The views of a scene show one set of named points, each view turned or mirrored, and shifted as a whole, with a little noise and some points left out.
In the rows, 128 means zero.

Scene 1
View 1
butaf: [138  85 157 192 120 140 123 121 116 101  84  96 124 163 141 125 156 169
 137 162  85 127 120 117 150 179 149 114  97 130 123 157 111 123 188 147
 159 137 114 103 178 150 153  94 122]
sopad: [131  79 157 168 130 137 108 124 104 109 112 104 118 149 141 137 138 146
 144 145  89 128 132 113 132 154 142 130 102 136 115 157 128 130 194 140
 141 126 123 117 160 145 158 102 119]
Ren: [148  93 178 171 140 120 132 148 137 137 121 112 126 158 158 121 148 122
 129 138  83 122 148 129 128 163 169 115  76 124 130 141 139 131 163 136
 140 146 113 119 166 147 144 115 131]
vis: [120  45 113 154 102 194  61 119  80  83  98  73 126 135  94 152 122 193
 130 104  72 142 102  84 151 104 124 162 117 166 107 199 115 103 202 143
 140  90 191 109 115  90 145  88  83]
ruz: [132  82 138 190 110 149 108 132 100  90  76  79 129 159 138 144 155 178
 129 149  72 140  83  93 161 171 136 133  98 135 117 164  95 104 187 141
 190 107 139  79 157 136 166  79 110]
tabe: [133  57 147 150 123 165  91 139 113 115 122  95 122 143 117 135 126 149
 125 110  77 133 142 110 129 114 152 140  93 154 120 174 141 125 181 138
 116 121 164 127 131 108 129 107 102]
tinu: [121  95 149 170 144 124 130 115 100 113 118 125 122 135 160 157 135 156
 134 157 112 115  89 109 147 179 128 133 121  98  98 139 115 109 193 126
 188 114  99 112 155 164 189 104 128]
Gak: [136  99 147 142  69 137 101 108  90  91  95  78 129 144 164 159 164 121
 130 150  76 130 106  68 158 146 105 145  99 135 120 172 107  95 201 122
 168 104 120  63 132 125 183  78 111]
bodu: [124  82 134 184 113 149 109 106  92  89  83  98 126 148 139 146 147 183
 136 159  89 126  84  94 158 171 121 134 118 127 107 166  94 102 205 138
 183 107 124  93 160 144 176  84 110]
sen: [131  98 167 132 129 143 161 118 161 159 135 167 142 125 153 135 129 148
  90 122 119  80 138 141 145 130 144  98  98  94 122 148 147 100 141 123
 121 162  89 141 154 134 118 162 112]
luk: [129  89 157 118 101 147 116 117 122 129 135 123 132 124 154 152 132 125
 108 117  98 107 136 102 144 112 124 134 101 120 117 165 141 100 172 119
 126 125 120 111 125 115 146 128 106]
felob: [133  96 170 116 118 136 131 122 140 150 149 142 134 122 159 145 126 117
 104 116 106  98 148 121 135 117 137 123  97 108 122 152 154 106 158 115
 117 143 104 131 131 127 136 142 112]
gukub: [134  50 153 172 170 159 102 157 126 135 131 111 120 149 106 123 110 170
 124 100  79 134 149 141 120 122 185 131  91 146 118 161 150 140 168 148
 113 137 167 159 146 122 112 126 110]
Doko: [139 101 165 148 108 125 126 120 118 119 112 110 128 144 169 142 154 123
 123 144  88 118 126 104 142 156 134 126  93 120 121 153 126 110 179 126
 156 130 104  97 150 140 162 106 122]
rume: [141  43 144 186 133 172  77 156 111 103  98  65 119 167  95 114 132 176
 141 112  53 155 150 118 125 125 177 138  78 181 128 182 132 139 185 161
 115 127 190 128 150 106 116  92 103]
kete: [127 109 173 101 115 124 142 100 135 152 159 164 130 108 177 157 123  98
 106 125 126  80 144 118 132 120 118 124 111  89 111 145 158 103 169 107
 118 143  75 133 131 144 156 151 120]
mitu: [148  85 166 151 113 121  81 153  93 106 125  60 114 156 160 150 152  90
 148 126  55 158 135  79 126 145 145 159  75 150 123 157 137 130 193 129
 157 102 155  90 125 129 181  75 128]
boma: [134  99 167 132 118 121 122 111 111 126 137 123 119 132 169 149 135 105
 131 137 105 110 140 108 128 141 130 135 105 116 115 150 143 123 189 120
 135 130 101 118 142 146 171 118 125]
View 2
sopad: [126 155 146  84 137 123 153 139 103 118 146 161 117 103 149  90 117 129
 128 107 133 119 109  94 147 141 131 125 122 108 152  97 119 160 137 137
 144 120 140 110 120 138 122 157 101]
tabe: [121 156 134 122 140 129 147 113 132 140 134 133 103  88 168 101 142  96
 140  95 117  94 113 108 110 127 114 121 109  97 135  96 149 160 129 141
 146 153 149  93 104 152 138 147  95]
ruz: [106 137 116  94 130 112 170 146  82 115 175 151 128 112 177  92 150 125
 134 109 121 146  69 131 167 159 113 136 111  99 178  88 114 185 125 114
 152  82 170  95 113 134 146 182  94]
luk: [116 141 151 107 145 143 134 121 138 109 141 126 135 120 133 119 127 113
 130  84 104  90 117 129 122 129 134 145 135 113 131 103 144 157 119 128
 117 152 133 104 141 125 128 131 140]
Ren: [133 172 163  79 152 141 126 151  94 119 152 167 115 107 113  90 137 132
 114 128 139 142 105  84 139 153 152 117 149 114 138 117 129 149 139 129
 126 153 135  86 100 146 129 129 111]
gukub: [133 155 142 122 133 146 137 103 122 156 126 152  89  63 151  85 149 100
 115 108 133 121 132  90  86 141 119 103 123  95 125  91 142 137 142 151
 138 178 153 105  79 172 141 130  76]
butaf: [119 145 147  84 131 129 159 152  79 115 155 158 115 103 147  91 136 125
 112 119 134 150 106 106 151 146 132 131 124 104 166  88 107 169 127 128
 141 101 150 106 115 127 133 170  93]
mitu: [125 187 117  84 161  98 149 135 136 127 168 153 130 124 163  92 121 143
 182 104 121  80  50  99 172 156 129 121 111 108 142 127 150 180 147 125
 157 133 143  67 113 167 124 154 117]
Doko: [119 153 153  80 146 130 141 150 103 102 159 150 136 127 128 105 127 134
 128 111 121 126  93 112 158 147 143 139 139 117 151 111 125 164 127 121
 127 123 135  96 132 124 126 144 129]
kete: [128 134 186  79 139 167 111 120 139  86 132 143 153 134  94 121 100 137
 109  88 106  96 141 120 122 129 153 149 172 133 124 109 128 133 124 127
  89 169 110 128 162 115 113 102 165]
bodu: [108 125 124  82 119 116 173 142  83 105 168 154 136 115 172  94 129 131
 126  99 118 140  89 132 167 149 112 143 115 101 183  79  98 180 130 118
 144  71 160 122 133 126 138 183  96]
rume: [126 173 116 128 146 111 161 128 114 164 137 141  76  65 186  89 160  81
 140 111 134 112 107  87 106 126 108 103  85  80 139  90 152 171 132 148
 173 144 163  76  74 167 145 167  61]
sen: [123 125 188  96 134 183 109 128 108 100 131 141 128 108  91 117 146 109
  78 108 118 148 157 119  94 134 154 142 172 122 126  97 128 127 110 127
  89 173 128 116 132 111 138 101 139]
vis: [104 129  97 142 123 110 181  94 138 139 144 115 111  86 219 104 143  91
 159  69  97  78  97 146 117 124  82 140  75  86 159  68 143 185 125 138
 162 111 176 106 121 148 146 184  83]
Gak: [105 152 126  86 147 104 163 150 115  97 175 131 150 143 165 116 123 133
 156  90 105  94  66 136 182 142 126 156 112 111 169 108 129 192 118 114
 147  87 145  86 150 115 130 176 134]
tinu: [119 127 150  62 113 136 151 127  92  96 164 171 151 120 137  83 109 164
 119 101 123 139  95 125 168 170 128 137 146 120 166  88  91 152 144 116
 114 101 150 140 143 134 126 154 114]
boma: [128 157 164  76 143 136 133 135 125  99 142 154 136 127 122 105 101 142
 131  98 121  97 111 104 147 139 145 136 145 123 139 113 124 151 137 129
 121 142 123 114 141 132 112 133 134]
felob: [125 144 174 102 146 160 117 122 134 102 134 135 133 119 106 119 126 118
 113  93 112 105 136 118 109 128 147 139 155 121 123 111 145 138 123 128
 101 174 124 106 137 125 127 109 145]
View 3
mitu: [141 176 151 159 114 111 118 100  62 149 115 113 110 131 153 212 125 150
 157 138 168 119 123 109 130 128 162 111 122  95 126 111 123  80 130  77
 116 114 145 140 140 126  87 181 115]
butaf: [138 191 126 147 180 107 128 119  84 135 134 114 101 137 133 137 165 136
 168 134 129 127 101 113 123 148 157  66 141 126  86 122 120 150  95  96
  98 123 132 116 130 145  73 138 135]
Doko: [133 167 127 143 145 121 123 123  95 146 144 120 117 136 139 148 149 132
 146 132 142 127 102 124 141 118 148 105 149  99  95 118 104 125 101  98
  84 139 131 127 118 121  83 141 125]
vis: [112 185 150 132 162 121 132 111  55 125 120 112  81 164 119 190 157 159
 165 144 122 130 163 128 141 195 147  54  61 137 134 182 185  97 133  97
 148 115 155  70 125  70  96 164 145]
tabe: [134 193 145 135 137 113 127 117  77 116 107 130  96 142 149 172 164 103
 153 141 131 132 124 136 169 159 138  85  85 148 105 151 151  97 137 101
 120 118 140 130 123  91  99 158 144]
kete: [110 115 123 126 123 134 117 132 141 144 152 154 117 148 144 113 136  86
 115 126 127 139 109 161 179  74 130 136 145 104  73 126  93 130 131 121
  60 165 117 138  84  75 110 111 136]
ruz: [128 197 120 144 172 108 126 118  59 144 145  98 106 143 124 157 160 184
 181 129 135 122 112 106 105 173 166  59 133 101 114 131 138 131  92  90
 120 118 140  99 133 136  64 149 128]
tinu: [109 144 105 157 169 105 119 116  99 156 163 119 103 143 131 117 128 166
 166 123 135 128 110 128 110 113 173  82 144 103  92 112 112 166 127 112
  94 122 129 119 119 137  74 113 133]
Ren: [152 190 127 148 136 100 114 121  96 131 125 131 117 122 163 139 166  95
 155 133 146 126  77 128 150 121 152 106 147 129  77 105 106 127 115  98
  84 121 121 172 123 145  80 144 130]
Gak: [117 160 141 145 151 135 130 115  76 158 143 103 109 146 114 189 135 180
 153 133 145 126 132 104 120 140 150  97 147  68 122 128 114 105  85  81
 107 146 143  81 123 106  81 163 119]
gukub: [149 206 136 136 138  91 117 119  82 100 105 142  96 139 171 140 179  72
 158 139 126 136 105 151 172 157 148  78  76 180  84 151 157 120 162 112
 115  98 130 167 123 110  96 142 150]
bodu: [117 170 126 151 195 118 136 111  73 148 144 101  90 146 110 154 145 185
 175 132 128 128 130 103  99 160 165  53 133 104 108 132 130 150  94  91
 116 124 140  73 130 138  68 142 134]
felob: [123 154 125 125 121 129 117 135 120 134 140 148 124 143 149 127 159  81
 124 131 127 139 102 158 185 105 128 128 130 118  78 137 111 117 125 115
  73 154 120 144  91  78 107 124 138]
sopad: [134 169 138 153 163 107 130 106  91 135 121 121  93 136 140 156 148 120
 157 136 135 129 115 120 135 130 153  83 125 132  89 124 118 137 124  98
 105 120 131 124 129 134  83 145 135]
luk: [117 156 136 125 130 134 122 127 103 137 134 137 116 147 140 151 153 111
 131 133 130 133 121 147 170 126 131 111 120 106  97 146 123 104 119 108
  90 150 132 117 101  73 104 137 136]
sen: [130 169 105 114 137 122 115 149 126 122 153 151 131 145 153  84 183  69
 130 125 112 144  81 166 188 114 128 111 142 134  58 140 108 145 111 125
  64 154 112 151  83  86  99 101 148]
View 4
felob: [125 147 105 141 131 126 129 117 120 112 128 148 145 128 120  98 104 117
  80  91 128 151 125 122 130 145 153 156 118 145 114 143 118 146 140  96
 160 133 131 127 104 115 106 136 121]
kete: [134 162 112 142 119 112 128 103 118 100 134 137 161 137 119  82 124 102
  76  89 140 147 114  97 117 134 145 164 128 142 108 121 116 146 161  87
 168 138 120 128 113 134  85 124 129]
Ren: [ 99 137 119 129 128 116 133 162 121 134  89 143 150 123 148 159  77 107
  96  98 122 124 132 164 163 153 140 120 141 111 121 144 126 141 112 114
 170 130 117 160  98 115 113 135 107]
mitu: [104 113 111 128 123 130 140 173 129 109  96 148 113  99 134 152 117 149
 157 131 166 143 103 159 188 139  94 116 121 103  96 164 179  84 103 149
 148 129 134 182 126 125 135 153 142]
boma: [119 134 111 139 110 110 126 133 121 104 113 135 147 122 136 117 124 112
 109  96 148 135 112 126 146 138 122 132 133 123 110 133 141 124 143 114
 167 130 110 158 120 129 102 135 122]
sopad: [114 111  95 151 104 128 125 151 129 106  93 130 132 111 158 154 123 110
 122  91 136 125 120 151 151 151 117  98 133 116 116 151 150 127 114 126
 170 112 104 163 120  99 123 144  97]
vis: [128  61  57 173 110 187 141 136 152  79 110 150  71  80 146 137 167 137
 169  94 143 160 117 154 132 166  99  92  84 142 111 199 190 107  88 151
 137  95 137 137 140  50 167 183  91]
tinu: [ 95 126 125 146  82 130 153 145 136  93  97 114 161 127 155 144 158  59
 123 101 139 124  97 148 114 146  84  95 143  90 107 137 151 136 135 110
 173 113 103 146 128 112  99 135  93]
rume: [122  83  68 148 144 169 121 165 137 122  87 152  88  78 162 177  86 154
 138  78 116 132 146 175 179 171 141  83 100 139 126 193 175 115  69 151
 147 100 129 161 111  56 163 165  84]
luk: [124 123  91 152 120 130 133 120 130 101 122 150 126 121 119 102 131 126
 110 101 143 158 118 132 127 147 133 146 112 143 109 152 135 134 129 111
 157 133 131 136 121 106 125 151 122]
bodu: [ 86  80  94 173  70 133 149 154 147  90  84 126 126 121 157 160 175  82
 150 116 144 132 106 171 117 159  81  84 135  96 117 159 154 134 112 126
 177 105  98 153 138  82 135 163  86]
butaf: [ 90  96  96 160  90 120 138 154 137 112  79 132 135 126 162 167 132  91
 124 102 127 121 125 174 137 163 113  90 141 103 125 152 139 146 111 121
 178 112  98 160 120  88 130 154  83]
tabe: [130 103  78 148 136 162 126 142 133 109 109 152 103  92 143 136 106 144
 125  83 127 144 133 147 158 159 137 113 101 145 114 177 163 122  97 134
 146 112 135 143 114  79 145 155 101]
sen: [115 142  98 152 129 130 134 117 124 120 114 146 155 138 134 112  97  86
  58  76 102 141 142 140 102 161 171 148 123 143 126 146  89 182 134  83
 175 128 124 109  91  95 107 137  90]
View 5
Gak: [128 108 119 157 139 166  89 158  96 127 116 169 128 154 136 101 102 105
 179 142 131 182 157 103 170 107  79 136 154 169 148 120  88 112 134  65
 126 116 145 111 138  82 110  67 133]
boma: [118 117 144 105 154 169 111 132 104 141  94 145 111 158 101 107 101 105
 163 136 129 132 132 115 182 109 101 146 136 119 159 113 101 115 117 134
 118 146 119 110 112 107 128 121 143]
kete: [125 146 172  78 172 187 125 141 141 148  83 152 117 166 103  83  92  97
 160 147 123 127 122 134 178 106 113 169 104  85 163  89 114  99 128 180
 108 160 114 121 112 106 150 125 150]
butaf: [112 107 145 120 129 127 104 102 102 136  94 135 107 132 102 121 119 122
 171 145 159 163 133  77 195 139 118  97 128 148 133 137 103 120 116  72
 146 156 126 113 140 112 114  77 152]
sen: [117 147 184  64 162 145 139 112 159 155  69 145 130 140  88  89 111 113
 150 139 140 127 106 106 180 130 148 126  73  68 150  88 125 106 132 157
 114 174 112 138 131 111 148  96 167]
rume: [ 96 120 126 149 109  71 121 109  80 139 112 117 129 101 109 128 174 123
 130 101 121 119 147  52 185 127 152  67 133 161  91 120 121 159 130  70
  92 101 122 115 156 135  90 123 129]
mitu: [116 101  88 144 149 141 108 146  68 128 123 159 130 141 113 132 124 101
 143  98 115 128 149 102 167 106  86 121 166 155 155 147  87 146 131  70
 106  91 136 104 113 101 100 120 130]
tabe: [105 137 139 137 128 109 127 129 104 146 110 131 125 120 115 109 151 113
 142 110 116 123 151  81 174 114 132 104 124 143 100 105 121 143 136 104
  90 105 123 116 144 120 113 123 125]
Ren: [113 104 130  92 157 132 121 103  99 135  86 143 128 134  79 130 115 114
 141 120 138 119 114  92 186 131 126 104 125 103 170 138 103 129 117 101
 124 154 117 123 115 121 111 110 168]
gukub: [ 96 140 154 110 123  84 139  91 107 155  98 109 108 105  94 126 168 119
 133 103 135 104 131  66 190 132 157  83 108 125  95 121 129 151 127 114
 103 125 107 112 139 136 119 136 132]
Doko: [121 109 135 114 152 156 108 127 108 135  96 155 125 148 105 110 103 109
 165 138 139 152 131 104 179 121 103 125 132 126 163 122  97 114 125  97
 129 144 130 117 125  99 119  88 153]
tinu: [117 125 142 111 142 162 117 102 115 149  98 149  86 148 109 123 108 116
 188 136 177 165 139  97 190 127  87 136 128 143 140 155  94 124 122  91
 165 147 130  91 113  86 142  81 129]
bodu: [115 116 143 142 119 145 100 112 103 142 106 143  92 136 125 117 120 121
 196 148 174 191 153  80 190 129  92 117 138 176 116 141  96 119 121  57
 162 141 139  95 141  89 125  61 131]
felob: [118 141 158  88 164 156 130 137 135 151  87 150 133 147 102  91 112 103
 148 131 118 120 123 116 171 111 128 141 102  89 151  87 119 113 134 154
  98 147 116 129 122 108 139 120 149]
vis: [107 153 141 177 102 105 118 140 109 151 131 132 107 118 154  96 170 116
 168 113 132 167 184  72 169 108 115 113 133 200  58 100 122 148 147  72
 104  78 141 100 166 100 122  97  90]
ruz: [115 112 124 145 125 127 106 113 101 138 112 155 113 127 122 126 124 120
 177 132 166 184 151  76 183 133  97 102 139 172 124 145  95 128 131  39
 156 124 143 106 143  90 116  52 134]

Which points are out of place in each view (at most two, in the order of its rows)? Write - if all are in place.
view 1 => butaf
view 2 => -
view 3 => bodu
view 4 => sen
view 5 => gukub, tinu
